A landscape with many peaks, sampled at points; each row gives a point and its height.
From any point a climber steps to the highest of the 5 points nearest to it. It stops when none of these is higher. Distance is the straight distance between rows; heights are no part of it.
Laza: [-11 -11  32 -12   1 -42 -23  11 -17  46  16 -14   2 -35 -29 -10  14  13
   7 -24 -33  27  17 -49   9 -29  18 -10 -11  51   8  -3  -5 -48  22 -52
  25 -41 -32  15 -83 -63 -18]  (h 53.3)
lam: [ -2  -1  17   2  -7  -3  -4  -6   6  21   2 -17  -1   7  10   4   5   5
 -17  23   6 -14   3   5  -4 -31   3 -12  -8  14  -6 -20  26   1   6   4
   5   8 -19 -15  11 -12  20]  (h 57.5)
tul: [ -3  33   8  -6 -19  -4 -14 -20  14   0 -21 -42   2  17  16 -10   4 -12
   9   5   4  -3  20  13   1 -39 -21  15   3   5 -33 -19   7   8  -6 -13
  -9  -2  18  -5   5  -1  33]  (h 43.1)
depem: [ 11 -28  42   9 -14  -2   9  -1  -1  28  20  17  10 -28  10   0  44  10
  -7  15 -18  -2 -11   1   6   5  28 -30   1  14  24  -8   1 -30   9  17
  13   8 -26  -7 -22 -14 -15]  (h 53.0)
gimes: [-13  36   3 -29 -18 -31 -17  -4  19  25 -20 -17  19  -6   2  -4   9 -16
   1  16   0   6  55  -1  -4 -28  -8  32 -16  16 -19 -31   4 -10  20 -32
 -10 -18  11   5 -28 -18  17]  (h 32.0)
puf: [ 14  12 -35  -1 -16 -15  -4 -10  -8 -31 -18  -3   2 -12  11  14 -16 -18
  17   5  16  13  -7  10 -21  20   5  15   2  -4 -30  24 -19  37  15 -12
  -8  -9  13   4  17  19  -8]  (h 34.6)
Nabu: [-35  19  20 -15  -2  16   2  14  31   9 -11 -40  -5  27   8 -38 -13  28
 -28  -4 -17 -40  24  -2   1 -33 -22   4 -37   4  -6 -19  32 -39 -33 -16
  -1  17   2 -30  45   1  50]  (h 53.9)
Vezal: [-18 -11  33 -24   6 -46 -17  -2  10  56   2 -14  26 -46 -20  -6   2   9
   1 -25 -16  -3  45 -42  25 -39   3   6 -17  63  19 -24   4 -51  37 -56
  17 -27 -25  16 -67 -72  -7]  (h 53.1)
gorim: [-20   3  -4  12   6  42  19   4  -4  -8   0 -20 -10  34  -8 -12 -16   4
 -16 -11 -13 -16  -7   3   3 -13  -7 -18   1   6  -5 -21  21 -12 -43   7
  -1  20   2  -8  42  19  36]  (h 53.5)
nov: [ 27 -21 -14 -13   0 -44 -16 -11 -24  -3  21  48  -5 -31  16  23   5 -28
  33   3   5  29   4 -14   2  24  19  24   2 -34   5  32 -17  31  50   5
   2 -23  14  12 -29  19 -53]  (h 24.0)
Pefu: [  5   4 -61  27  20  15  11  15 -31 -42  19 -14 -34  37  -8  17 -38  16
  50 -12  16  -1 -14  -6 -19  32  -5 -14  15 -16 -12  41 -11  51 -10  20
 -15  15  23  28  47  26   5]  (h 55.8)
mal: [ 27 -18 -21   1 -14 -41 -13 -17 -11   0   6  35  12 -18  22  35 -10 -33
  22   2  10  22  13   4  -7   6  12  16   3  13 -11  24 -13  15  32  -4
  10 -27   3  11 -31   9 -40]  (h 24.2)
savu: [ -5 -27  22  26  12  31  29   7   6  -4  21  38 -22  -6  -6 -27  -1  30
 -39  -7   0  -5 -50  20  -5  42   0 -35  -3 -33  34  16  -2   5 -41  32
  19  18   5  -6  16  18  -2]  (h 30.7)
goge: [ 33  29 -37 -27   2 -35 -35 -23   0 -17 -13  16  13 -25  20  22 -23 -50
   7   4  18  14  41  12  14   7  -2  32  -3  13 -40  10 -28   4  20 -14
  -2 -43  -7  21  -3  -1 -23]  (h 9.7)
Meru: [ -3 -25  40  19 -11 -29  14   0   3  58  -4  32  -7 -44 -16  -2  52  -2
  15  -7 -42  22  -2   3  21  28  32  -5  10   8  54  15  -3 -31  27   0
  37   7 -26  17 -63 -51 -55]  (h 57.3)
ses: [-24   5  22 -10   0  45   3  16  13  18  -9 -44   3  26   2 -27   1  33
 -40 -19 -11 -42   2 -12   2 -33 -18 -17 -10  21   9 -30  37 -29 -32  -1
   0  30   0 -23  42  -2  37]  (h 53.2)
torin: [ 12 -17   6 -24  -2 -53 -16 -12  -4  26   3  16  11 -23   7  20  21 -24
  11  -1 -17   5  22   0  24  -2   9  11  -2  20  -4  -4  -9   7  39 -17
  12 -15  -4  17 -44 -14 -18]  (h 38.6)
Fem: [-15  -4  24 -15 -10 -51   7 -22 -10  35   6  -8  20 -29   1  16   8  -6
  -1  -6 -11  14  13 -23  18 -42  12  15   1  48  -4 -13   2 -29  15 -30
  10 -16  -3   2 -75 -25 -14]  (h 53.6)
peba: [-25 -15  56  20   7 -11  -5  10   6  59  -3 -17  29 -27 -12 -11  37  14
  -5 -12 -36  -5  18 -14  13 -23   4  -5  -7  39  30 -23   3 -42  25 -23
  21  -9 -48  14 -57 -54  -1]  (h 58.2)
Murep: [ 58  -4 -37 -41 -11 -22 -30  -1 -15 -12 -10  43  24   0  19  29 -17 -29
  21 -17  18  12   9 -18 -12  31  12   8   6 -22 -31  27 -30  34  39 -13
  -4 -21  23  13 -25  24 -67]  (h 25.4)
vedif: [ -6 -22  32   2  13  51  19  -9  18   3  -1   9  -4   3   0 -18  -2  24
 -52 -20   2 -35 -10  -4  15  -8 -13 -46 -10   9  12 -40  29 -32 -38   4
  11  22 -12 -19  17  -1  36]  (h 51.7)
metu: [ -4 -20  15   3  -8 -26  11 -13  -9  28  27  39   8 -16  14  20  23  11
  10  22 -14  -1 -24   3   3  10  20  -3  10   8  20   8 -14   6  26   7
  32   4 -20   6 -35 -21 -36]  (h 64.8)
tubig: [-17 -14  41  -7   5  -1  -1  -8  11  38  -6 -10  32  -6  -7  -7  19  -1
 -30   1 -13 -15   5 -23  11 -13  -1  -2  -5  20  33 -28  -3 -35  10 -19
  10  -4 -26  -4 -42 -29  13]  (h 60.3)
mero: [ -9 -15  22  34 -10  11  28  -6  16  22  13  46  -7 -19 -10  -9  44  26
 -13  -5  -6   7 -50  11   4  25   9 -32  -5 -17  43  22  -8   5 -19  34
  10  24   3 -12  -3   4  -1]  (h 31.8)
Lak: [ 32  63 -15 -27  -5   2 -31  -5  -7 -20 -32 -23   9   2   7  19  -4 -43
   9  -7  20  19  54  16   5 -14  -6  60  -8  -3 -47  -3 -21  15 -10 -21
 -22 -32  10  -7  -2 -21  11]  (h 21.8)
Ponop: [-37   3  16 -20  -1  23  14  -4  16   8 -15 -29  18  12  10 -15  -6  23
 -20   1 -10 -24   1   0  -2 -19  -8   3  -4  16  -6 -31  18 -17 -21  -5
  -6  14  -1 -16  31   3  56]  (h 59.0)
padin: [ 17  26 -38  -4  11   3  -7  12 -15 -37   6 -28 -13  19   8   7 -28 -15
  29   4  24   3   2  21 -22  -3 -10  -4  17  -2 -17  21  -3  47   4   7
 -10  -6  21   7  35  27   1]  (h 43.9)
Nuz: [-20  -6  44   3   0 -25 -12  19  13  56 -12 -20  46 -20 -14 -18   7  18
 -15  -5  -9  -5  43 -34  17 -49   7   4  -1  31  29 -15  21 -39  28 -42
  12 -19 -43  -3 -46 -55  12]  (h 56.0)
mus: [ 16  50 -39 -28  -5   0 -26  -7  12 -27 -21 -25  -1   5  13   6  -3 -30
  20   6  23  13  26  18   5  -7  -9  28  -5  -6 -35 -19  -9  24   1 -13
 -12 -34  12 -12  21   2  15]  (h 33.3)
kuda: [-19  29 -48   2  37  69  22  15 -11 -25 -21 -79 -61  33 -25   2  -2 -12
  47 -11 -15   5  41  11  20 -22 -31  62  12  -4 -30  -3 -14  26 -16   9
  -8  -1  55 -39  59  -4  55]  (h 46.5)
vefan: [-31  13  36 -11  -8  -3  -3   1  13  16   0 -17  17  12   3 -24   4  14
 -11  24  -8 -24   8 -16   0 -59  -7  11  -7  10   6 -34  23 -20   1 -15
 -14  -8  -7 -19  11   2  37]  (h 54.1)
Mifiv: [ -5   7 -36  13   7  15  -1  -1 -17 -27  12 -11 -24  29   0  24 -28  16
  29  -6   6   3  -3  -2 -25   8   6  -6  13  -2  -2  24  10  34 -18  18
 -10  18  25  26  40  32   1]  (h 59.7)
piv: [ 17 -22 -58  33   5  -5   5  33 -23 -39  36   5 -35  27 -18  11 -34  11
  40  -3  25  -5 -26 -15 -23  32   6 -10  17 -49  -3  42 -17  40  -1  37
 -30   2  26  -1  39  61 -22]  (h 31.1)
vuzap: [-23  11 -53  16   8  20  -1   6 -21 -37  -8 -31 -44  40   6  11 -37   0
  24  -1  14   1   3  21 -14  18 -18 -10  19   0  -6  18  -2  33 -20  16
 -11  21  28  -8  60   9  16]  (h 45.1)
gegug: [-22  31  24 -18   4  12 -12  13  17   3 -12 -51  -1  14   5 -19  -3  17
  -6  14   7 -18  36  27  -1 -39  -7  10 -14  -1 -22 -27   4 -10  -2 -11
  -4  -1   1 -25  27  -9  40]  (h 52.9)
Fik: [-38   8 -22  -3  16  35  20   3 -14 -27   8 -35 -24  28 -11  -1 -21  11
 -11  -2  -6 -24   6  19  -7 -14 -37  -4 -11  10  -6  -9  11   8 -29   5
  -1  29  22  -9  45  22  39]  (h 50.1)
bupo: [  9  33 -21 -28 -15 -23 -18 -15  -4  -6 -22 -11  27   9  27  16 -17 -33
   4   8  17  25  42  16   6 -10  -3  20  -4  11 -43 -10  -4   3   7 -19
 -10 -16 -15  16  -5  -1  -1]  (h 17.3)
kuzip: [-10 -16  28  18  -4 -12  -5 -11   7  17  16  30  11   3  -1   8  22  24
 -11  11 -16   1 -39   4  -5   1  20 -28  18  -1  25  -2   2   0  -1  25
  20  22 -11   7  -3  12  -4]  (h 44.0)
Pagor: [ 18  -4 -39  14   0 -12   1   5  -8 -43   3  -1 -25  26   1  23 -25 -14
  29   5  16  -2 -13   5 -10  17  -9  -8  27 -21 -10  36  -8  44   1  24
 -23   5  15  14  36  25 -22]  (h 40.7)
relap: [-10 -35 -32  29  25  18  19  13 -28 -27  35  19 -33  28  -6  16 -38  21
  25  -6   6  -6 -38  -3 -34  33   5 -43   3 -35  -2  27 -18  34 -17  22
 -12  32  33   2  26  46 -11]  (h 18.7)
bikor: [-13   8  -8   7   1  11  -1   1  -7 -21  -1  -8 -12  18   6   1 -18   9
  -5   8  -3   3 -26  14 -16 -16  -9 -18   6   2   4  -1  12  18 -12  22
  11  21   0  -4  16  19   4]  (h 38.3)
pepug: [ 15 -49  44   9 -17 -32   2   2   1  35  14  51  -6 -36  12   8  34   8
  23  17 -29   6 -15  -4  23  28  24  10  10 -23  32  29 -32  -8  34   2
  22  -8   6  -2 -62 -18 -53]  (h 41.9)
Sot: [ 36   4 -49 -26 -10 -13 -29 -10 -11 -50 -20  34   5 -23  13  23 -25 -30
  21   0  26  24   7  -4 -25  33   7  24   6 -23 -18  33 -17  52  30   4
 -13 -21   7   6   8   7 -45]  (h 27.8)
Mati: [ 17   6 -65  21   6  -4  -4  12 -18 -41   3 -16 -30  34  -4   9 -33  -7
  24  -4  29  -1 -10   5 -33  23  -7   6  16 -22  -9  36  -7  52  -5  12
 -17   3  26  -5  48  30  -7]  (h 42.9)
Getu: [ 25  45 -30 -49 -19 -25 -29 -15   7 -11 -28   4   6 -27   2  19 -13 -47
  -4  -5   9  32  41  18   6  -6   1  49  -3  11 -46  -4 -29  11  19 -18
 -18 -26  -6  19 -22 -25  -9]  (h 19.3)
tev: [-11  27 -38  12  15  15   5 -10 -14 -24  -1 -26 -40  38  -4 -15 -20   3
   6 -10  11  -3  -1   4   1 -10 -28  -7   3  12 -23   2   1  28 -18   9
  -5  31  27  -6  51  26  36]  (h 47.3)
favis: [-19 -10  52  -7  -5   4  -5  -7  21  23  -2 -15  29   6  18 -27   4  20
 -30   6  -1 -29  -4 -14 -11 -32  -2 -23   2   8  11 -37  35 -33   2  -9
  -6  10 -19 -10  -6 -18  31]  (h 59.6)
bis: [ 25  26  -6   1 -12   6 -11  -5   3 -28  -6 -34  -8  13  11  11 -24 -17
  14  11  20  22  22  28 -12 -15 -10   8  10   1 -33  -9  -3  28 -14  -5
 -10   9  14   0  44  18  -2]  (h 38.8)
budib: [-32 -11   3  17   8  18  10   5  -2 -18  21  13   3  25  -4   8  -8   9
 -11   5  -2 -11 -36   9 -12  17  -4 -36 -10   7   6  -1  19  10 -19  17
  16  25   1   9   4  18  23]  (h 35.4)
zefoz: [-46 -15 -29  22   3  38  29  -2 -24  -8  23  10 -39  29 -10 -11 -17   6
  -7 -26   0 -26 -39   5  -7  23 -24 -30 -12  -2  10  25  24   7 -43  14
  -4  39  21   9  35  49  26]  (h 33.8)
zeroz: [ -6   2  18   0  -8 -24  -9 -18   1  22   7   6  32 -14  10   5  12  -4
 -17  16 -26 -13  -3  -4  11 -23  17  -6   9  25   5  -9   8  -6  20 -22
   9   0 -21  14 -33  -7   2]  (h 52.7)
lifav: [ 22 -22 -15  27 -11 -23  -7   5 -17 -17   3  16  10  -2   9  26  -9  -3
  40   1  20   3 -22  -4 -22  15  20  13  16 -35 -12  45  -9  49  19  19
 -12  -3  19   8  -8  38 -33]  (h 24.1)
ropa: [  2 -16  36  17   4  26  14  -2  10  16  18  31  18 -25   1 -11  38  27
 -27   6 -10  -7 -38   0  12   3  -9 -20   2   7  32 -12   0 -33 -11  26
  20  19 -22   7 -17 -17 -17]  (h 58.9)
sur: [ -8 -28  48  22 -14   0  15 -11  18  33   5  12  17 -39 -10  -2  56  12
 -20  -5 -17  33 -13  -8   8  -2  19 -13   7  16  37   7   5 -44   7 -12
  31  -1 -28  -2 -44 -31  -9]  (h 55.3)
riku: [-17   3  52   3   3  14  -5  -4  23  10  -9  -5  12  13  12 -17 -11  35
 -44  13  -2 -34  -2 -19  -4 -18  -2 -26  -2  16  -1 -34  32 -40 -13   3
   2  15 -24 -11  11 -12  40]  (h 58.4)
dede: [  2   1  -5   6   2 -11  -2  -4  -8   1   6 -12   1  16  10  12  -3   6
   2  22   8   8 -22   6 -16   3  -1  -2   7   1  -7   0   3  14 -16  17
   3   8  10   1  10  20  13]  (h 36.5)
Vefim: [ 11 -29   9  32  -8 -12   5   8  -9  10  27  60   2  -3   1   2  15   4
   3  21  -2   6 -47   1 -17  24  17   7   6 -38  20  31 -19  24   6  43
   4  10   6   5 -14  26 -28]  (h 27.0)
mor: [  5  12  10 -32 -12 -35 -15  -5  -3  39  -5  12  32 -12  -8   7   2 -31
   3   1 -10  15  43  -8  11  -6   3  28 -24  32 -12 -33 -10 -27  36 -54
   0 -47  -6  22 -63 -19  -9]  (h 30.8)
dip: [-11  35 -66  12  27  44  17  -2 -14 -39  -8 -60 -67  43 -25  -4 -33 -16
  31  -6  -6   0  33   5  12   1 -10  37  15   7 -13   8 -21  16 -22  -4
  -8  13  34 -12  68   3  32]  (h 45.9)
kapo: [-23  -5 -31  13  17  14   7 -15 -10 -22   8 -17 -19  35  -5 -14 -11  -4
   0 -12   7  -4 -27  10 -11   6  -9 -20 -14   0 -13   3  13  11 -23  27
   8  17  12   9  42  38  25]  (h 45.4)
vek: [ -5 -25  16  -2 -11 -14   5  -6  12  17  21  37  20 -16  -4  11  22   5
   5  22  -8  16 -30   1  11  18  19 -14  10   3  24  27 -16   9  21  27
  18  -4  -2   8 -21  10 -33]  (h 42.1)
Dasu: [ -2 -40  45   1  -6 -25  -3  -3 -16  51   7   3  -9 -46 -21 -11  41  -3
   0 -35 -34  17  12 -18  32 -13  30  -9  -1  39  32   1 -15 -44  28 -27
  36 -13 -33  16 -73 -57 -20]  (h 56.3)
sikam: [ 33  70 -45 -21  -5  14 -20   3  16 -36  -9 -23 -13   0   6  12 -16 -42
  17  -7  37  29  32   9   4   1  -4  68   4 -11 -41  -2 -29  22 -11 -10
 -24 -25  14 -14  28 -20  15]  (h 35.8)
vufa: [ 14  -9 -51  13  12 -11  -7  17 -22 -46  10   0 -10  13  -9   7 -40   4
  49 -11  28   6 -22  -2 -21  41   1  -1  19 -53  -9  30 -10  54  -3  16
 -30  -9  28   4  36  31 -43]  (h 36.2)
sibo: [ 44  32 -38 -41  -9 -13 -31 -17  -8 -25 -32  15  -4 -18  20  21 -27 -66
 -11  -3  13  33  32  14 -14  30   9  46   9 -16 -51  20 -34  18   8  -8
 -15 -40 -11   6   9  -6   0]  (h 4.1)
punik: [-18 -22  18   7  19  66  34   8  20  -3  11  45 -23 -18  -8 -34  27  27
 -41 -19  -6  -8 -42  10  14  31 -27 -54 -25   0  37 -16  12  -9 -51  24
   9   3   7 -10  -2   5  -7]  (h 39.1)
Lek: [ 16  27  -6 -28 -25 -38 -21 -24  -7   8 -17   9  16  -2  17  10  -7 -26
  -7  16   6  14  18   5  -1 -12  -2  29  -7  16 -17 -18  -9   1  21 -40
   2  -3   2   9 -34  -7 -11]  (h 28.9)
vosan: [  1 -29   7  38   2  19  39  11  -1  -8  23  46 -14  -3  -8   2  -3  20
   7   0   3  -3 -50   6  -6  44   8 -26   4 -28  30  23 -12   9 -16  32
  -3   9   7   8  -2  29 -10]  (h 22.4)
rabi: [-10  -4  38  -6  -7   3   7  -6  11  14  -7 -12  27 -15   7  -9  15  13
 -30   0 -15 -13   7 -15  -5 -33   1 -14  -3  22  10 -26  25 -26   4  -6
  14  14 -14  -3  -1 -17  22]  (h 64.1)
kimu: [ 14  10   0  10  -7  -6  -7  -9  -9   2  12  10  20   5  21  33   6  -2
   1   8  17   7 -14  16  -1  -3   1 -10  17   1 -18  12  -3  24  -4  11
   7   1   4  10  -9  19 -22]  (h 30.4)
bogep: [-16  -5  -5   7   5  -2  -6   0   0 -11  -5 -10   4  25  -7   5 -11  12
  -7  10   4 -13  -2  11  -9  -1  -6  -3  15   3 -14 -17   9 -15 -14   8
   9  25  -8 -21  26  18  19]  (h 46.1)
fetav: [ 43  -8 -31   7 -15 -27 -32  -3 -17 -29   3  28  12   1  16  34 -18  -6
  33  -5  34  12 -18  11 -11  30   6   2  24 -28 -24  34 -23  46  16  10
 -18 -30  13  18   4  36 -53]  (h 27.7)
goz: [ 16  15 -18 -21 -24 -43 -19 -34   5  25 -18  22  15  -4  14  20   2 -45
  -1   7   7  16  29  19  15  -3  -2  34  -8  25 -32 -13  -8  -2  18 -26
   2 -24 -16  17 -34 -19 -20]  (h 24.5)
zad: [ 13 -26  35  12  -1  21  36   2  22  29   5  36  -6 -44  -4 -14  50  16
 -27  -5 -25  -3 -24   7   7  26   4 -15  24 -17  54  29 -10 -35  -9   5
  31  16 -28 -11 -34 -33 -27]  (h 51.4)
mir: [-12 -26 -14  20  11   5  33  16 -17 -13  28  22 -30  25 -19 -10 -22  14
   6  -8  -7  -5 -41  -6  -7  18  -4 -21   3 -27  15  30   6  16 -25  37
 -21  35  28  14  27  48  -3]  (h 21.6)
dabez: [-15  29 -28  -9   5  20   4  -1  13 -19  -6 -59 -17  44  11   0 -13  -3
  17  17  10   1  28  10 -17 -18 -16  16  -5   1 -43 -14   9   2  -4   5
 -11   1  18 -17  48   6  42]  (h 45.3)
Bubo: [-24 -22 -73  43  22  11  29  19 -33 -27  16   8 -28  29 -27  -1 -39  32
  23 -19   1 -10 -39 -18  -8  41  -9 -25   2 -27  19  31  -2  16 -32  22
 -22  32  27  -3  47  41  -2]  (h 18.0)
kos: [  3 -29  48  11 -12  24  17   0   9  28  -1  19   9 -43  -1 -23  57   7
 -32  -5 -12   9 -25 -10  23  28  12 -20   7  -1  39   5   0 -43  -3   5
  20  23 -34  10 -50 -48  -5]  (h 54.5)
zupog: [-14 -16  18   8  31  49  20   5  13  -2   6   6 -20  -4 -13 -17  17  28
 -59  -9  -2 -14 -36   0   8  19  -2 -33  -9 -10  42 -38   3  -6 -54  17
   7  15  -7  -1   2  12  26]  (h 44.7)
mag: [-12 -19  50  -5  20  44  23   0  24   4  -4 -19  -2   3   9 -25  -2  34
 -50 -20  -8 -26 -10 -21   3   3 -19 -42 -23   3  25 -42  36 -40 -32  18
  14  21 -31 -16  22   5  32]  (h 50.7)
Nogus: [-10  -2  44  -6  -5  -3  -4  26  26  20 -20 -18  43  11   6 -24   4  23
 -30  15  -2 -25  22 -12  -6 -44  -5   3  -1   9  22 -32  33 -43   6 -18
  -9 -17 -23 -21  -7 -16  29]  (h 57.8)
Redab: [  0   5  14  19  -6  -2   9 -11  11  -4  14   1   3  13  10  14   1  -6
   3  21  -1 -14 -13   7 -17  -1   2 -23  -1  -3  10  -5   9  10  -3   3
   7   3  -8  -7   4   6   3]  (h 45.8)
lokif: [ 12  45 -35 -11   4  22 -10  -2  14 -40 -16 -50 -24  30  -6  17  -6 -20
  37   2  14  18  26  18   6 -29 -24  39   9  -2 -38  10   1  19 -21 -16
 -15 -16  17 -15  39  -8  39]  (h 44.4)
desu: [-28  -5  45 -13  14  21  10  10  28  11 -15 -32  29  -7  -1 -62   6  30
 -58  -9   0 -57  13 -33  10 -28 -13 -13 -20   8  43 -37  49 -53 -13 -16
  -9   9 -45 -22  13 -36  33]  (h 63.2)
kotok: [-11 -13  20 -16  -3  23   9  23  27  15 -22 -35   6  14  20 -38   4  33
 -55 -10 -11 -63  23 -22  -1 -25 -12  -9 -33   4  20 -42  45 -44 -25  -2
  -4  17 -14 -20  30 -28  51]  (h 45.6)
rolas: [ -1 -23  28  11  -4  35  42  16  15  -3  12  32 -16 -26 -15 -36  39  21
 -41   7   3  -5 -46  21  19  41  -4 -34 -10 -33  48   4   1 -31 -36  33
  28  10  -9  -6 -14 -15 -16]  (h 34.2)
leko: [-20 -26  -2  22   5  41  43   8 -17  -4  38  43 -36   6 -27 -13  -2  15
 -38 -23   1  -8 -45  -4  12  38   3 -44 -19 -13  28   8   7   4 -44  37
 -13  24  18  -2  30  45  23]  (h 27.9)
razet: [ 54  -6 -42  -5   1  -3 -16  29 -17 -53   5  18  -8  -1 -16  15 -21  -8
  45 -13  29   5 -16  -1 -15  46   1  -7  22 -57 -23  38 -25  41  36   8
 -37 -24  27   7   7  30 -30]  (h 31.3)
Dofa: [  6 -17  36  10  -7 -19  -7   5  -3  33  -3   9  36 -18  -8   8  14   7
   0   8 -20  -3   4 -12  12  -7  19 -13 -10  41  19 -23   4 -23  18 -16
  16   0 -26  11 -52 -21 -17]  (h 57.6)
lekov: [ 40 -15 -22 -10 -17 -23 -20   8 -13 -25   8  55   9  -5  -5  24 -15 -19
  46   1  17  25 -11 -10 -25  28  33  20  -4 -43  -9  44 -30  33  59  12
 -15 -34  24   3 -24  28 -67]  (h 27.1)
nuset: [ 15 -13  15  14  -7 -43  -9 -19 -16  36   9  38  15 -25  11  31  13 -10
  15  19 -25  25  -3  24  10  16  18   0   8 -14   8  18 -20  14  39  15
  22   4   5   8 -48  -5 -44]  (h 39.3)
tepi: [ 23  23 -17 -24 -10 -39 -17 -19 -10 -12 -21  22  18  -8  16  18  -5 -42
   5   8  18  34  11  14  -7  13   6  33  14   9 -18   6   3  27  33 -25
  -3 -21   7  12 -10  -4 -22]  (h 18.8)
rekoz: [-16   9  18  -7  -1  -2  -2   1   3  -8   0 -12  21  14  11  11  -4   1
   8  22   4   2 -12   4 -13  -7   7  -5   1  12  -9 -14  13   1   2 -10
   6   4   5 -13   6   9  -1]  (h 45.7)
Kopo: [ 29  20  -6 -16  -6 -21 -21 -15   8  -9   2   3  25   0  17  -1  -8 -19
   2  12   4  25  11   7   7 -15  -4   3   8  15 -30   3  -7  29  15   1
  -8 -20  -8  -1   1  25 -23]  (h 22.2)
fub: [ -6  -6  50  11   6   4   0  -6   9  34 -23 -18  26 -29  -6 -36  42  21
 -38 -10 -13 -21   2 -26  11 -41   6 -10   3  19  33 -24   9 -66  10 -22
   7   3 -57   2 -31 -54   9]  (h 57.7)
Nuka: [ 25  34 -12 -29 -16 -19 -35 -11  14  13 -38  -6  21  -9  -2  -7   2 -47
   2   9  19  23  64  -5  11 -28   4  46 -16  14 -32 -25 -30 -16  26 -38
 -21 -30  -3  13 -21  -8  -5]  (h 55.9)
monik: [ 13 -21 -20  26  -1 -19  12   6  -5  -8  24  13 -12  14   8  24  -3   5
  20   2  11  10 -34  -9 -15  18   8 -10  15 -34  -2  34  -5  21 -13  19
 -22   9  22  -7   6  40 -22]  (h 18.6)
teg: [-15  -1  47 -11   1 -27 -20  25  16  29 -25 -23  44  -7  -3 -19  -7  24
 -11  -5 -16 -29  42 -17   5 -59  16   1  -7  29  -8 -37  31 -49   7 -23
   0  -7 -35  -8 -20 -34  21]  (h 52.8)
sigu: [-41  28 -20 -11  16  45  16   3   8 -22 -29 -65 -20  35   1 -19 -17   9
  15 -12  -9 -15  25  12  15 -27 -23  34 -18  -1 -21 -12   6 -13 -40   1
  -5  23  39 -33  48  -1  58]  (h 47.6)
Rinir: [-10  50 -20 -13  15  27  -4  28   3 -41 -11 -68 -30  25 -16   8  -7 -13
  28  -2   4  11  41  12  10 -20 -24  43  -4  -5 -32   0 -13   7 -29   0
 -19  -1  48 -23  43   0  44]  (h 46.2)
pud: [ 19  46 -27 -50 -11  -8 -37   3  -1 -18 -13  -7  -4 -26  -3  26 -13 -63
  16  -1   6  24  60  24  -1  -1   5  76 -14 -14 -41  -7 -34  -6  -4  -9
 -24 -34  -5   6  -9 -18  31]  (h 12.1)
dav: [ -9 -22  52  12   0  10   2   8   6  28   0  10  14 -22  -7  -6  46  14
 -24  11 -28  -7 -28 -18   2 -15   6 -12   0   6  34  -9  14 -42   3   4
  10  18 -42  -8 -29 -24 -10]  (h 57.4)
Boz: [ -2  24   8 -20 -11 -53 -14  -1  20  36 -19 -10  40 -14   3  -5  26  -9
   3   6  -7   7  43   2   7 -53  -1  40  -8  31 -20 -22  11 -16  27 -48
   9 -30 -14   4 -28 -33  11]  (h 28.8)
Rov: [-21  17 -12   2   5  22  -4   1  -1 -24  -7 -40 -16  38  -9   5 -26  12
   8  24  -6  -2  13  12  -5   4 -11 -10  -5   9 -24 -23  24  13 -20  -1
   8  16  16  -8  44  15   7]  (h 46.7)
vazo: [-17  -9 -92  23  50  36  37  18 -47 -47  -1 -16 -53  41 -26 -15 -62   2
  49 -16  10 -10  -4 -16  -5  25 -23  -2   3 -11  -4  44  -6  44 -10  13
 -30  39  27  14  61  32   5]  (h 30.5)
kot: [  6 -31   5  18  -7 -20   4  -3 -15   6  18  56   4  -1  -1  12   9  10
  17  22  -1   5 -27   4  -8  33  18  -1   7 -43   7  41 -24  33  33  36
   2  -5  30  12  -9  24 -44]  (h 29.5)
nis: [-16  -7  60   1  10  26  14  -7  21  29  -1  -4  19 -13  15 -38  27  28
 -42 -12  -5 -28 -20 -14  19  -4 -12 -17  -4   2  31 -42  28 -50 -14 -14
  -5  11 -42  -6  -9 -30   7]  (h 53.4)
Did: [ 71 -10 -38  -6   1 -18 -16  -4 -13 -30   8  44  -1 -14  -1  36 -20 -34
  40  -3  26  14   1   1 -13  41   9  12   5 -50 -18  40 -31  30  46  -5
 -37 -38  15  14  -5  23 -61]  (h 28.7)
fes: [  0 -27  27  13  12  66  33  14  43  -4 -15  25 -37 -39 -31 -70  33  35
 -62 -19   2   0 -52  16  22  36 -17 -59 -18 -10  43 -13  21 -20 -48  32
  17   9  -6  -6 -11 -23 -13]  (h 35.7)
belir: [ -5 -15  27  -6  -5 -37  -9 -21 -24  55  26  21   2 -44 -13  13  34  -9
  13 -11 -28  20   3 -16  28  -3  30  -5  -3  31  12  -9 -22 -16  50 -24
  44 -33 -21  31 -71 -27 -26]  (h 58.8)

For each start below, name the point where the climber stops.
Murep -> Mifiv
sibo -> Ponop
lekov -> Mifiv
mus -> Ponop
savu -> rabi
mir -> Ponop
bis -> Ponop

Call two points neighbours if one is among the 5 nearest of the other. Go from one point of each pair to the other, from neighbour to neighbour, staying as high as possible. Name the lowest point that can't be avoided.
rabi and Ponop -> riku
ropa and Ponop -> dav
belir and rabi -> Dofa
rabi and desu -> favis
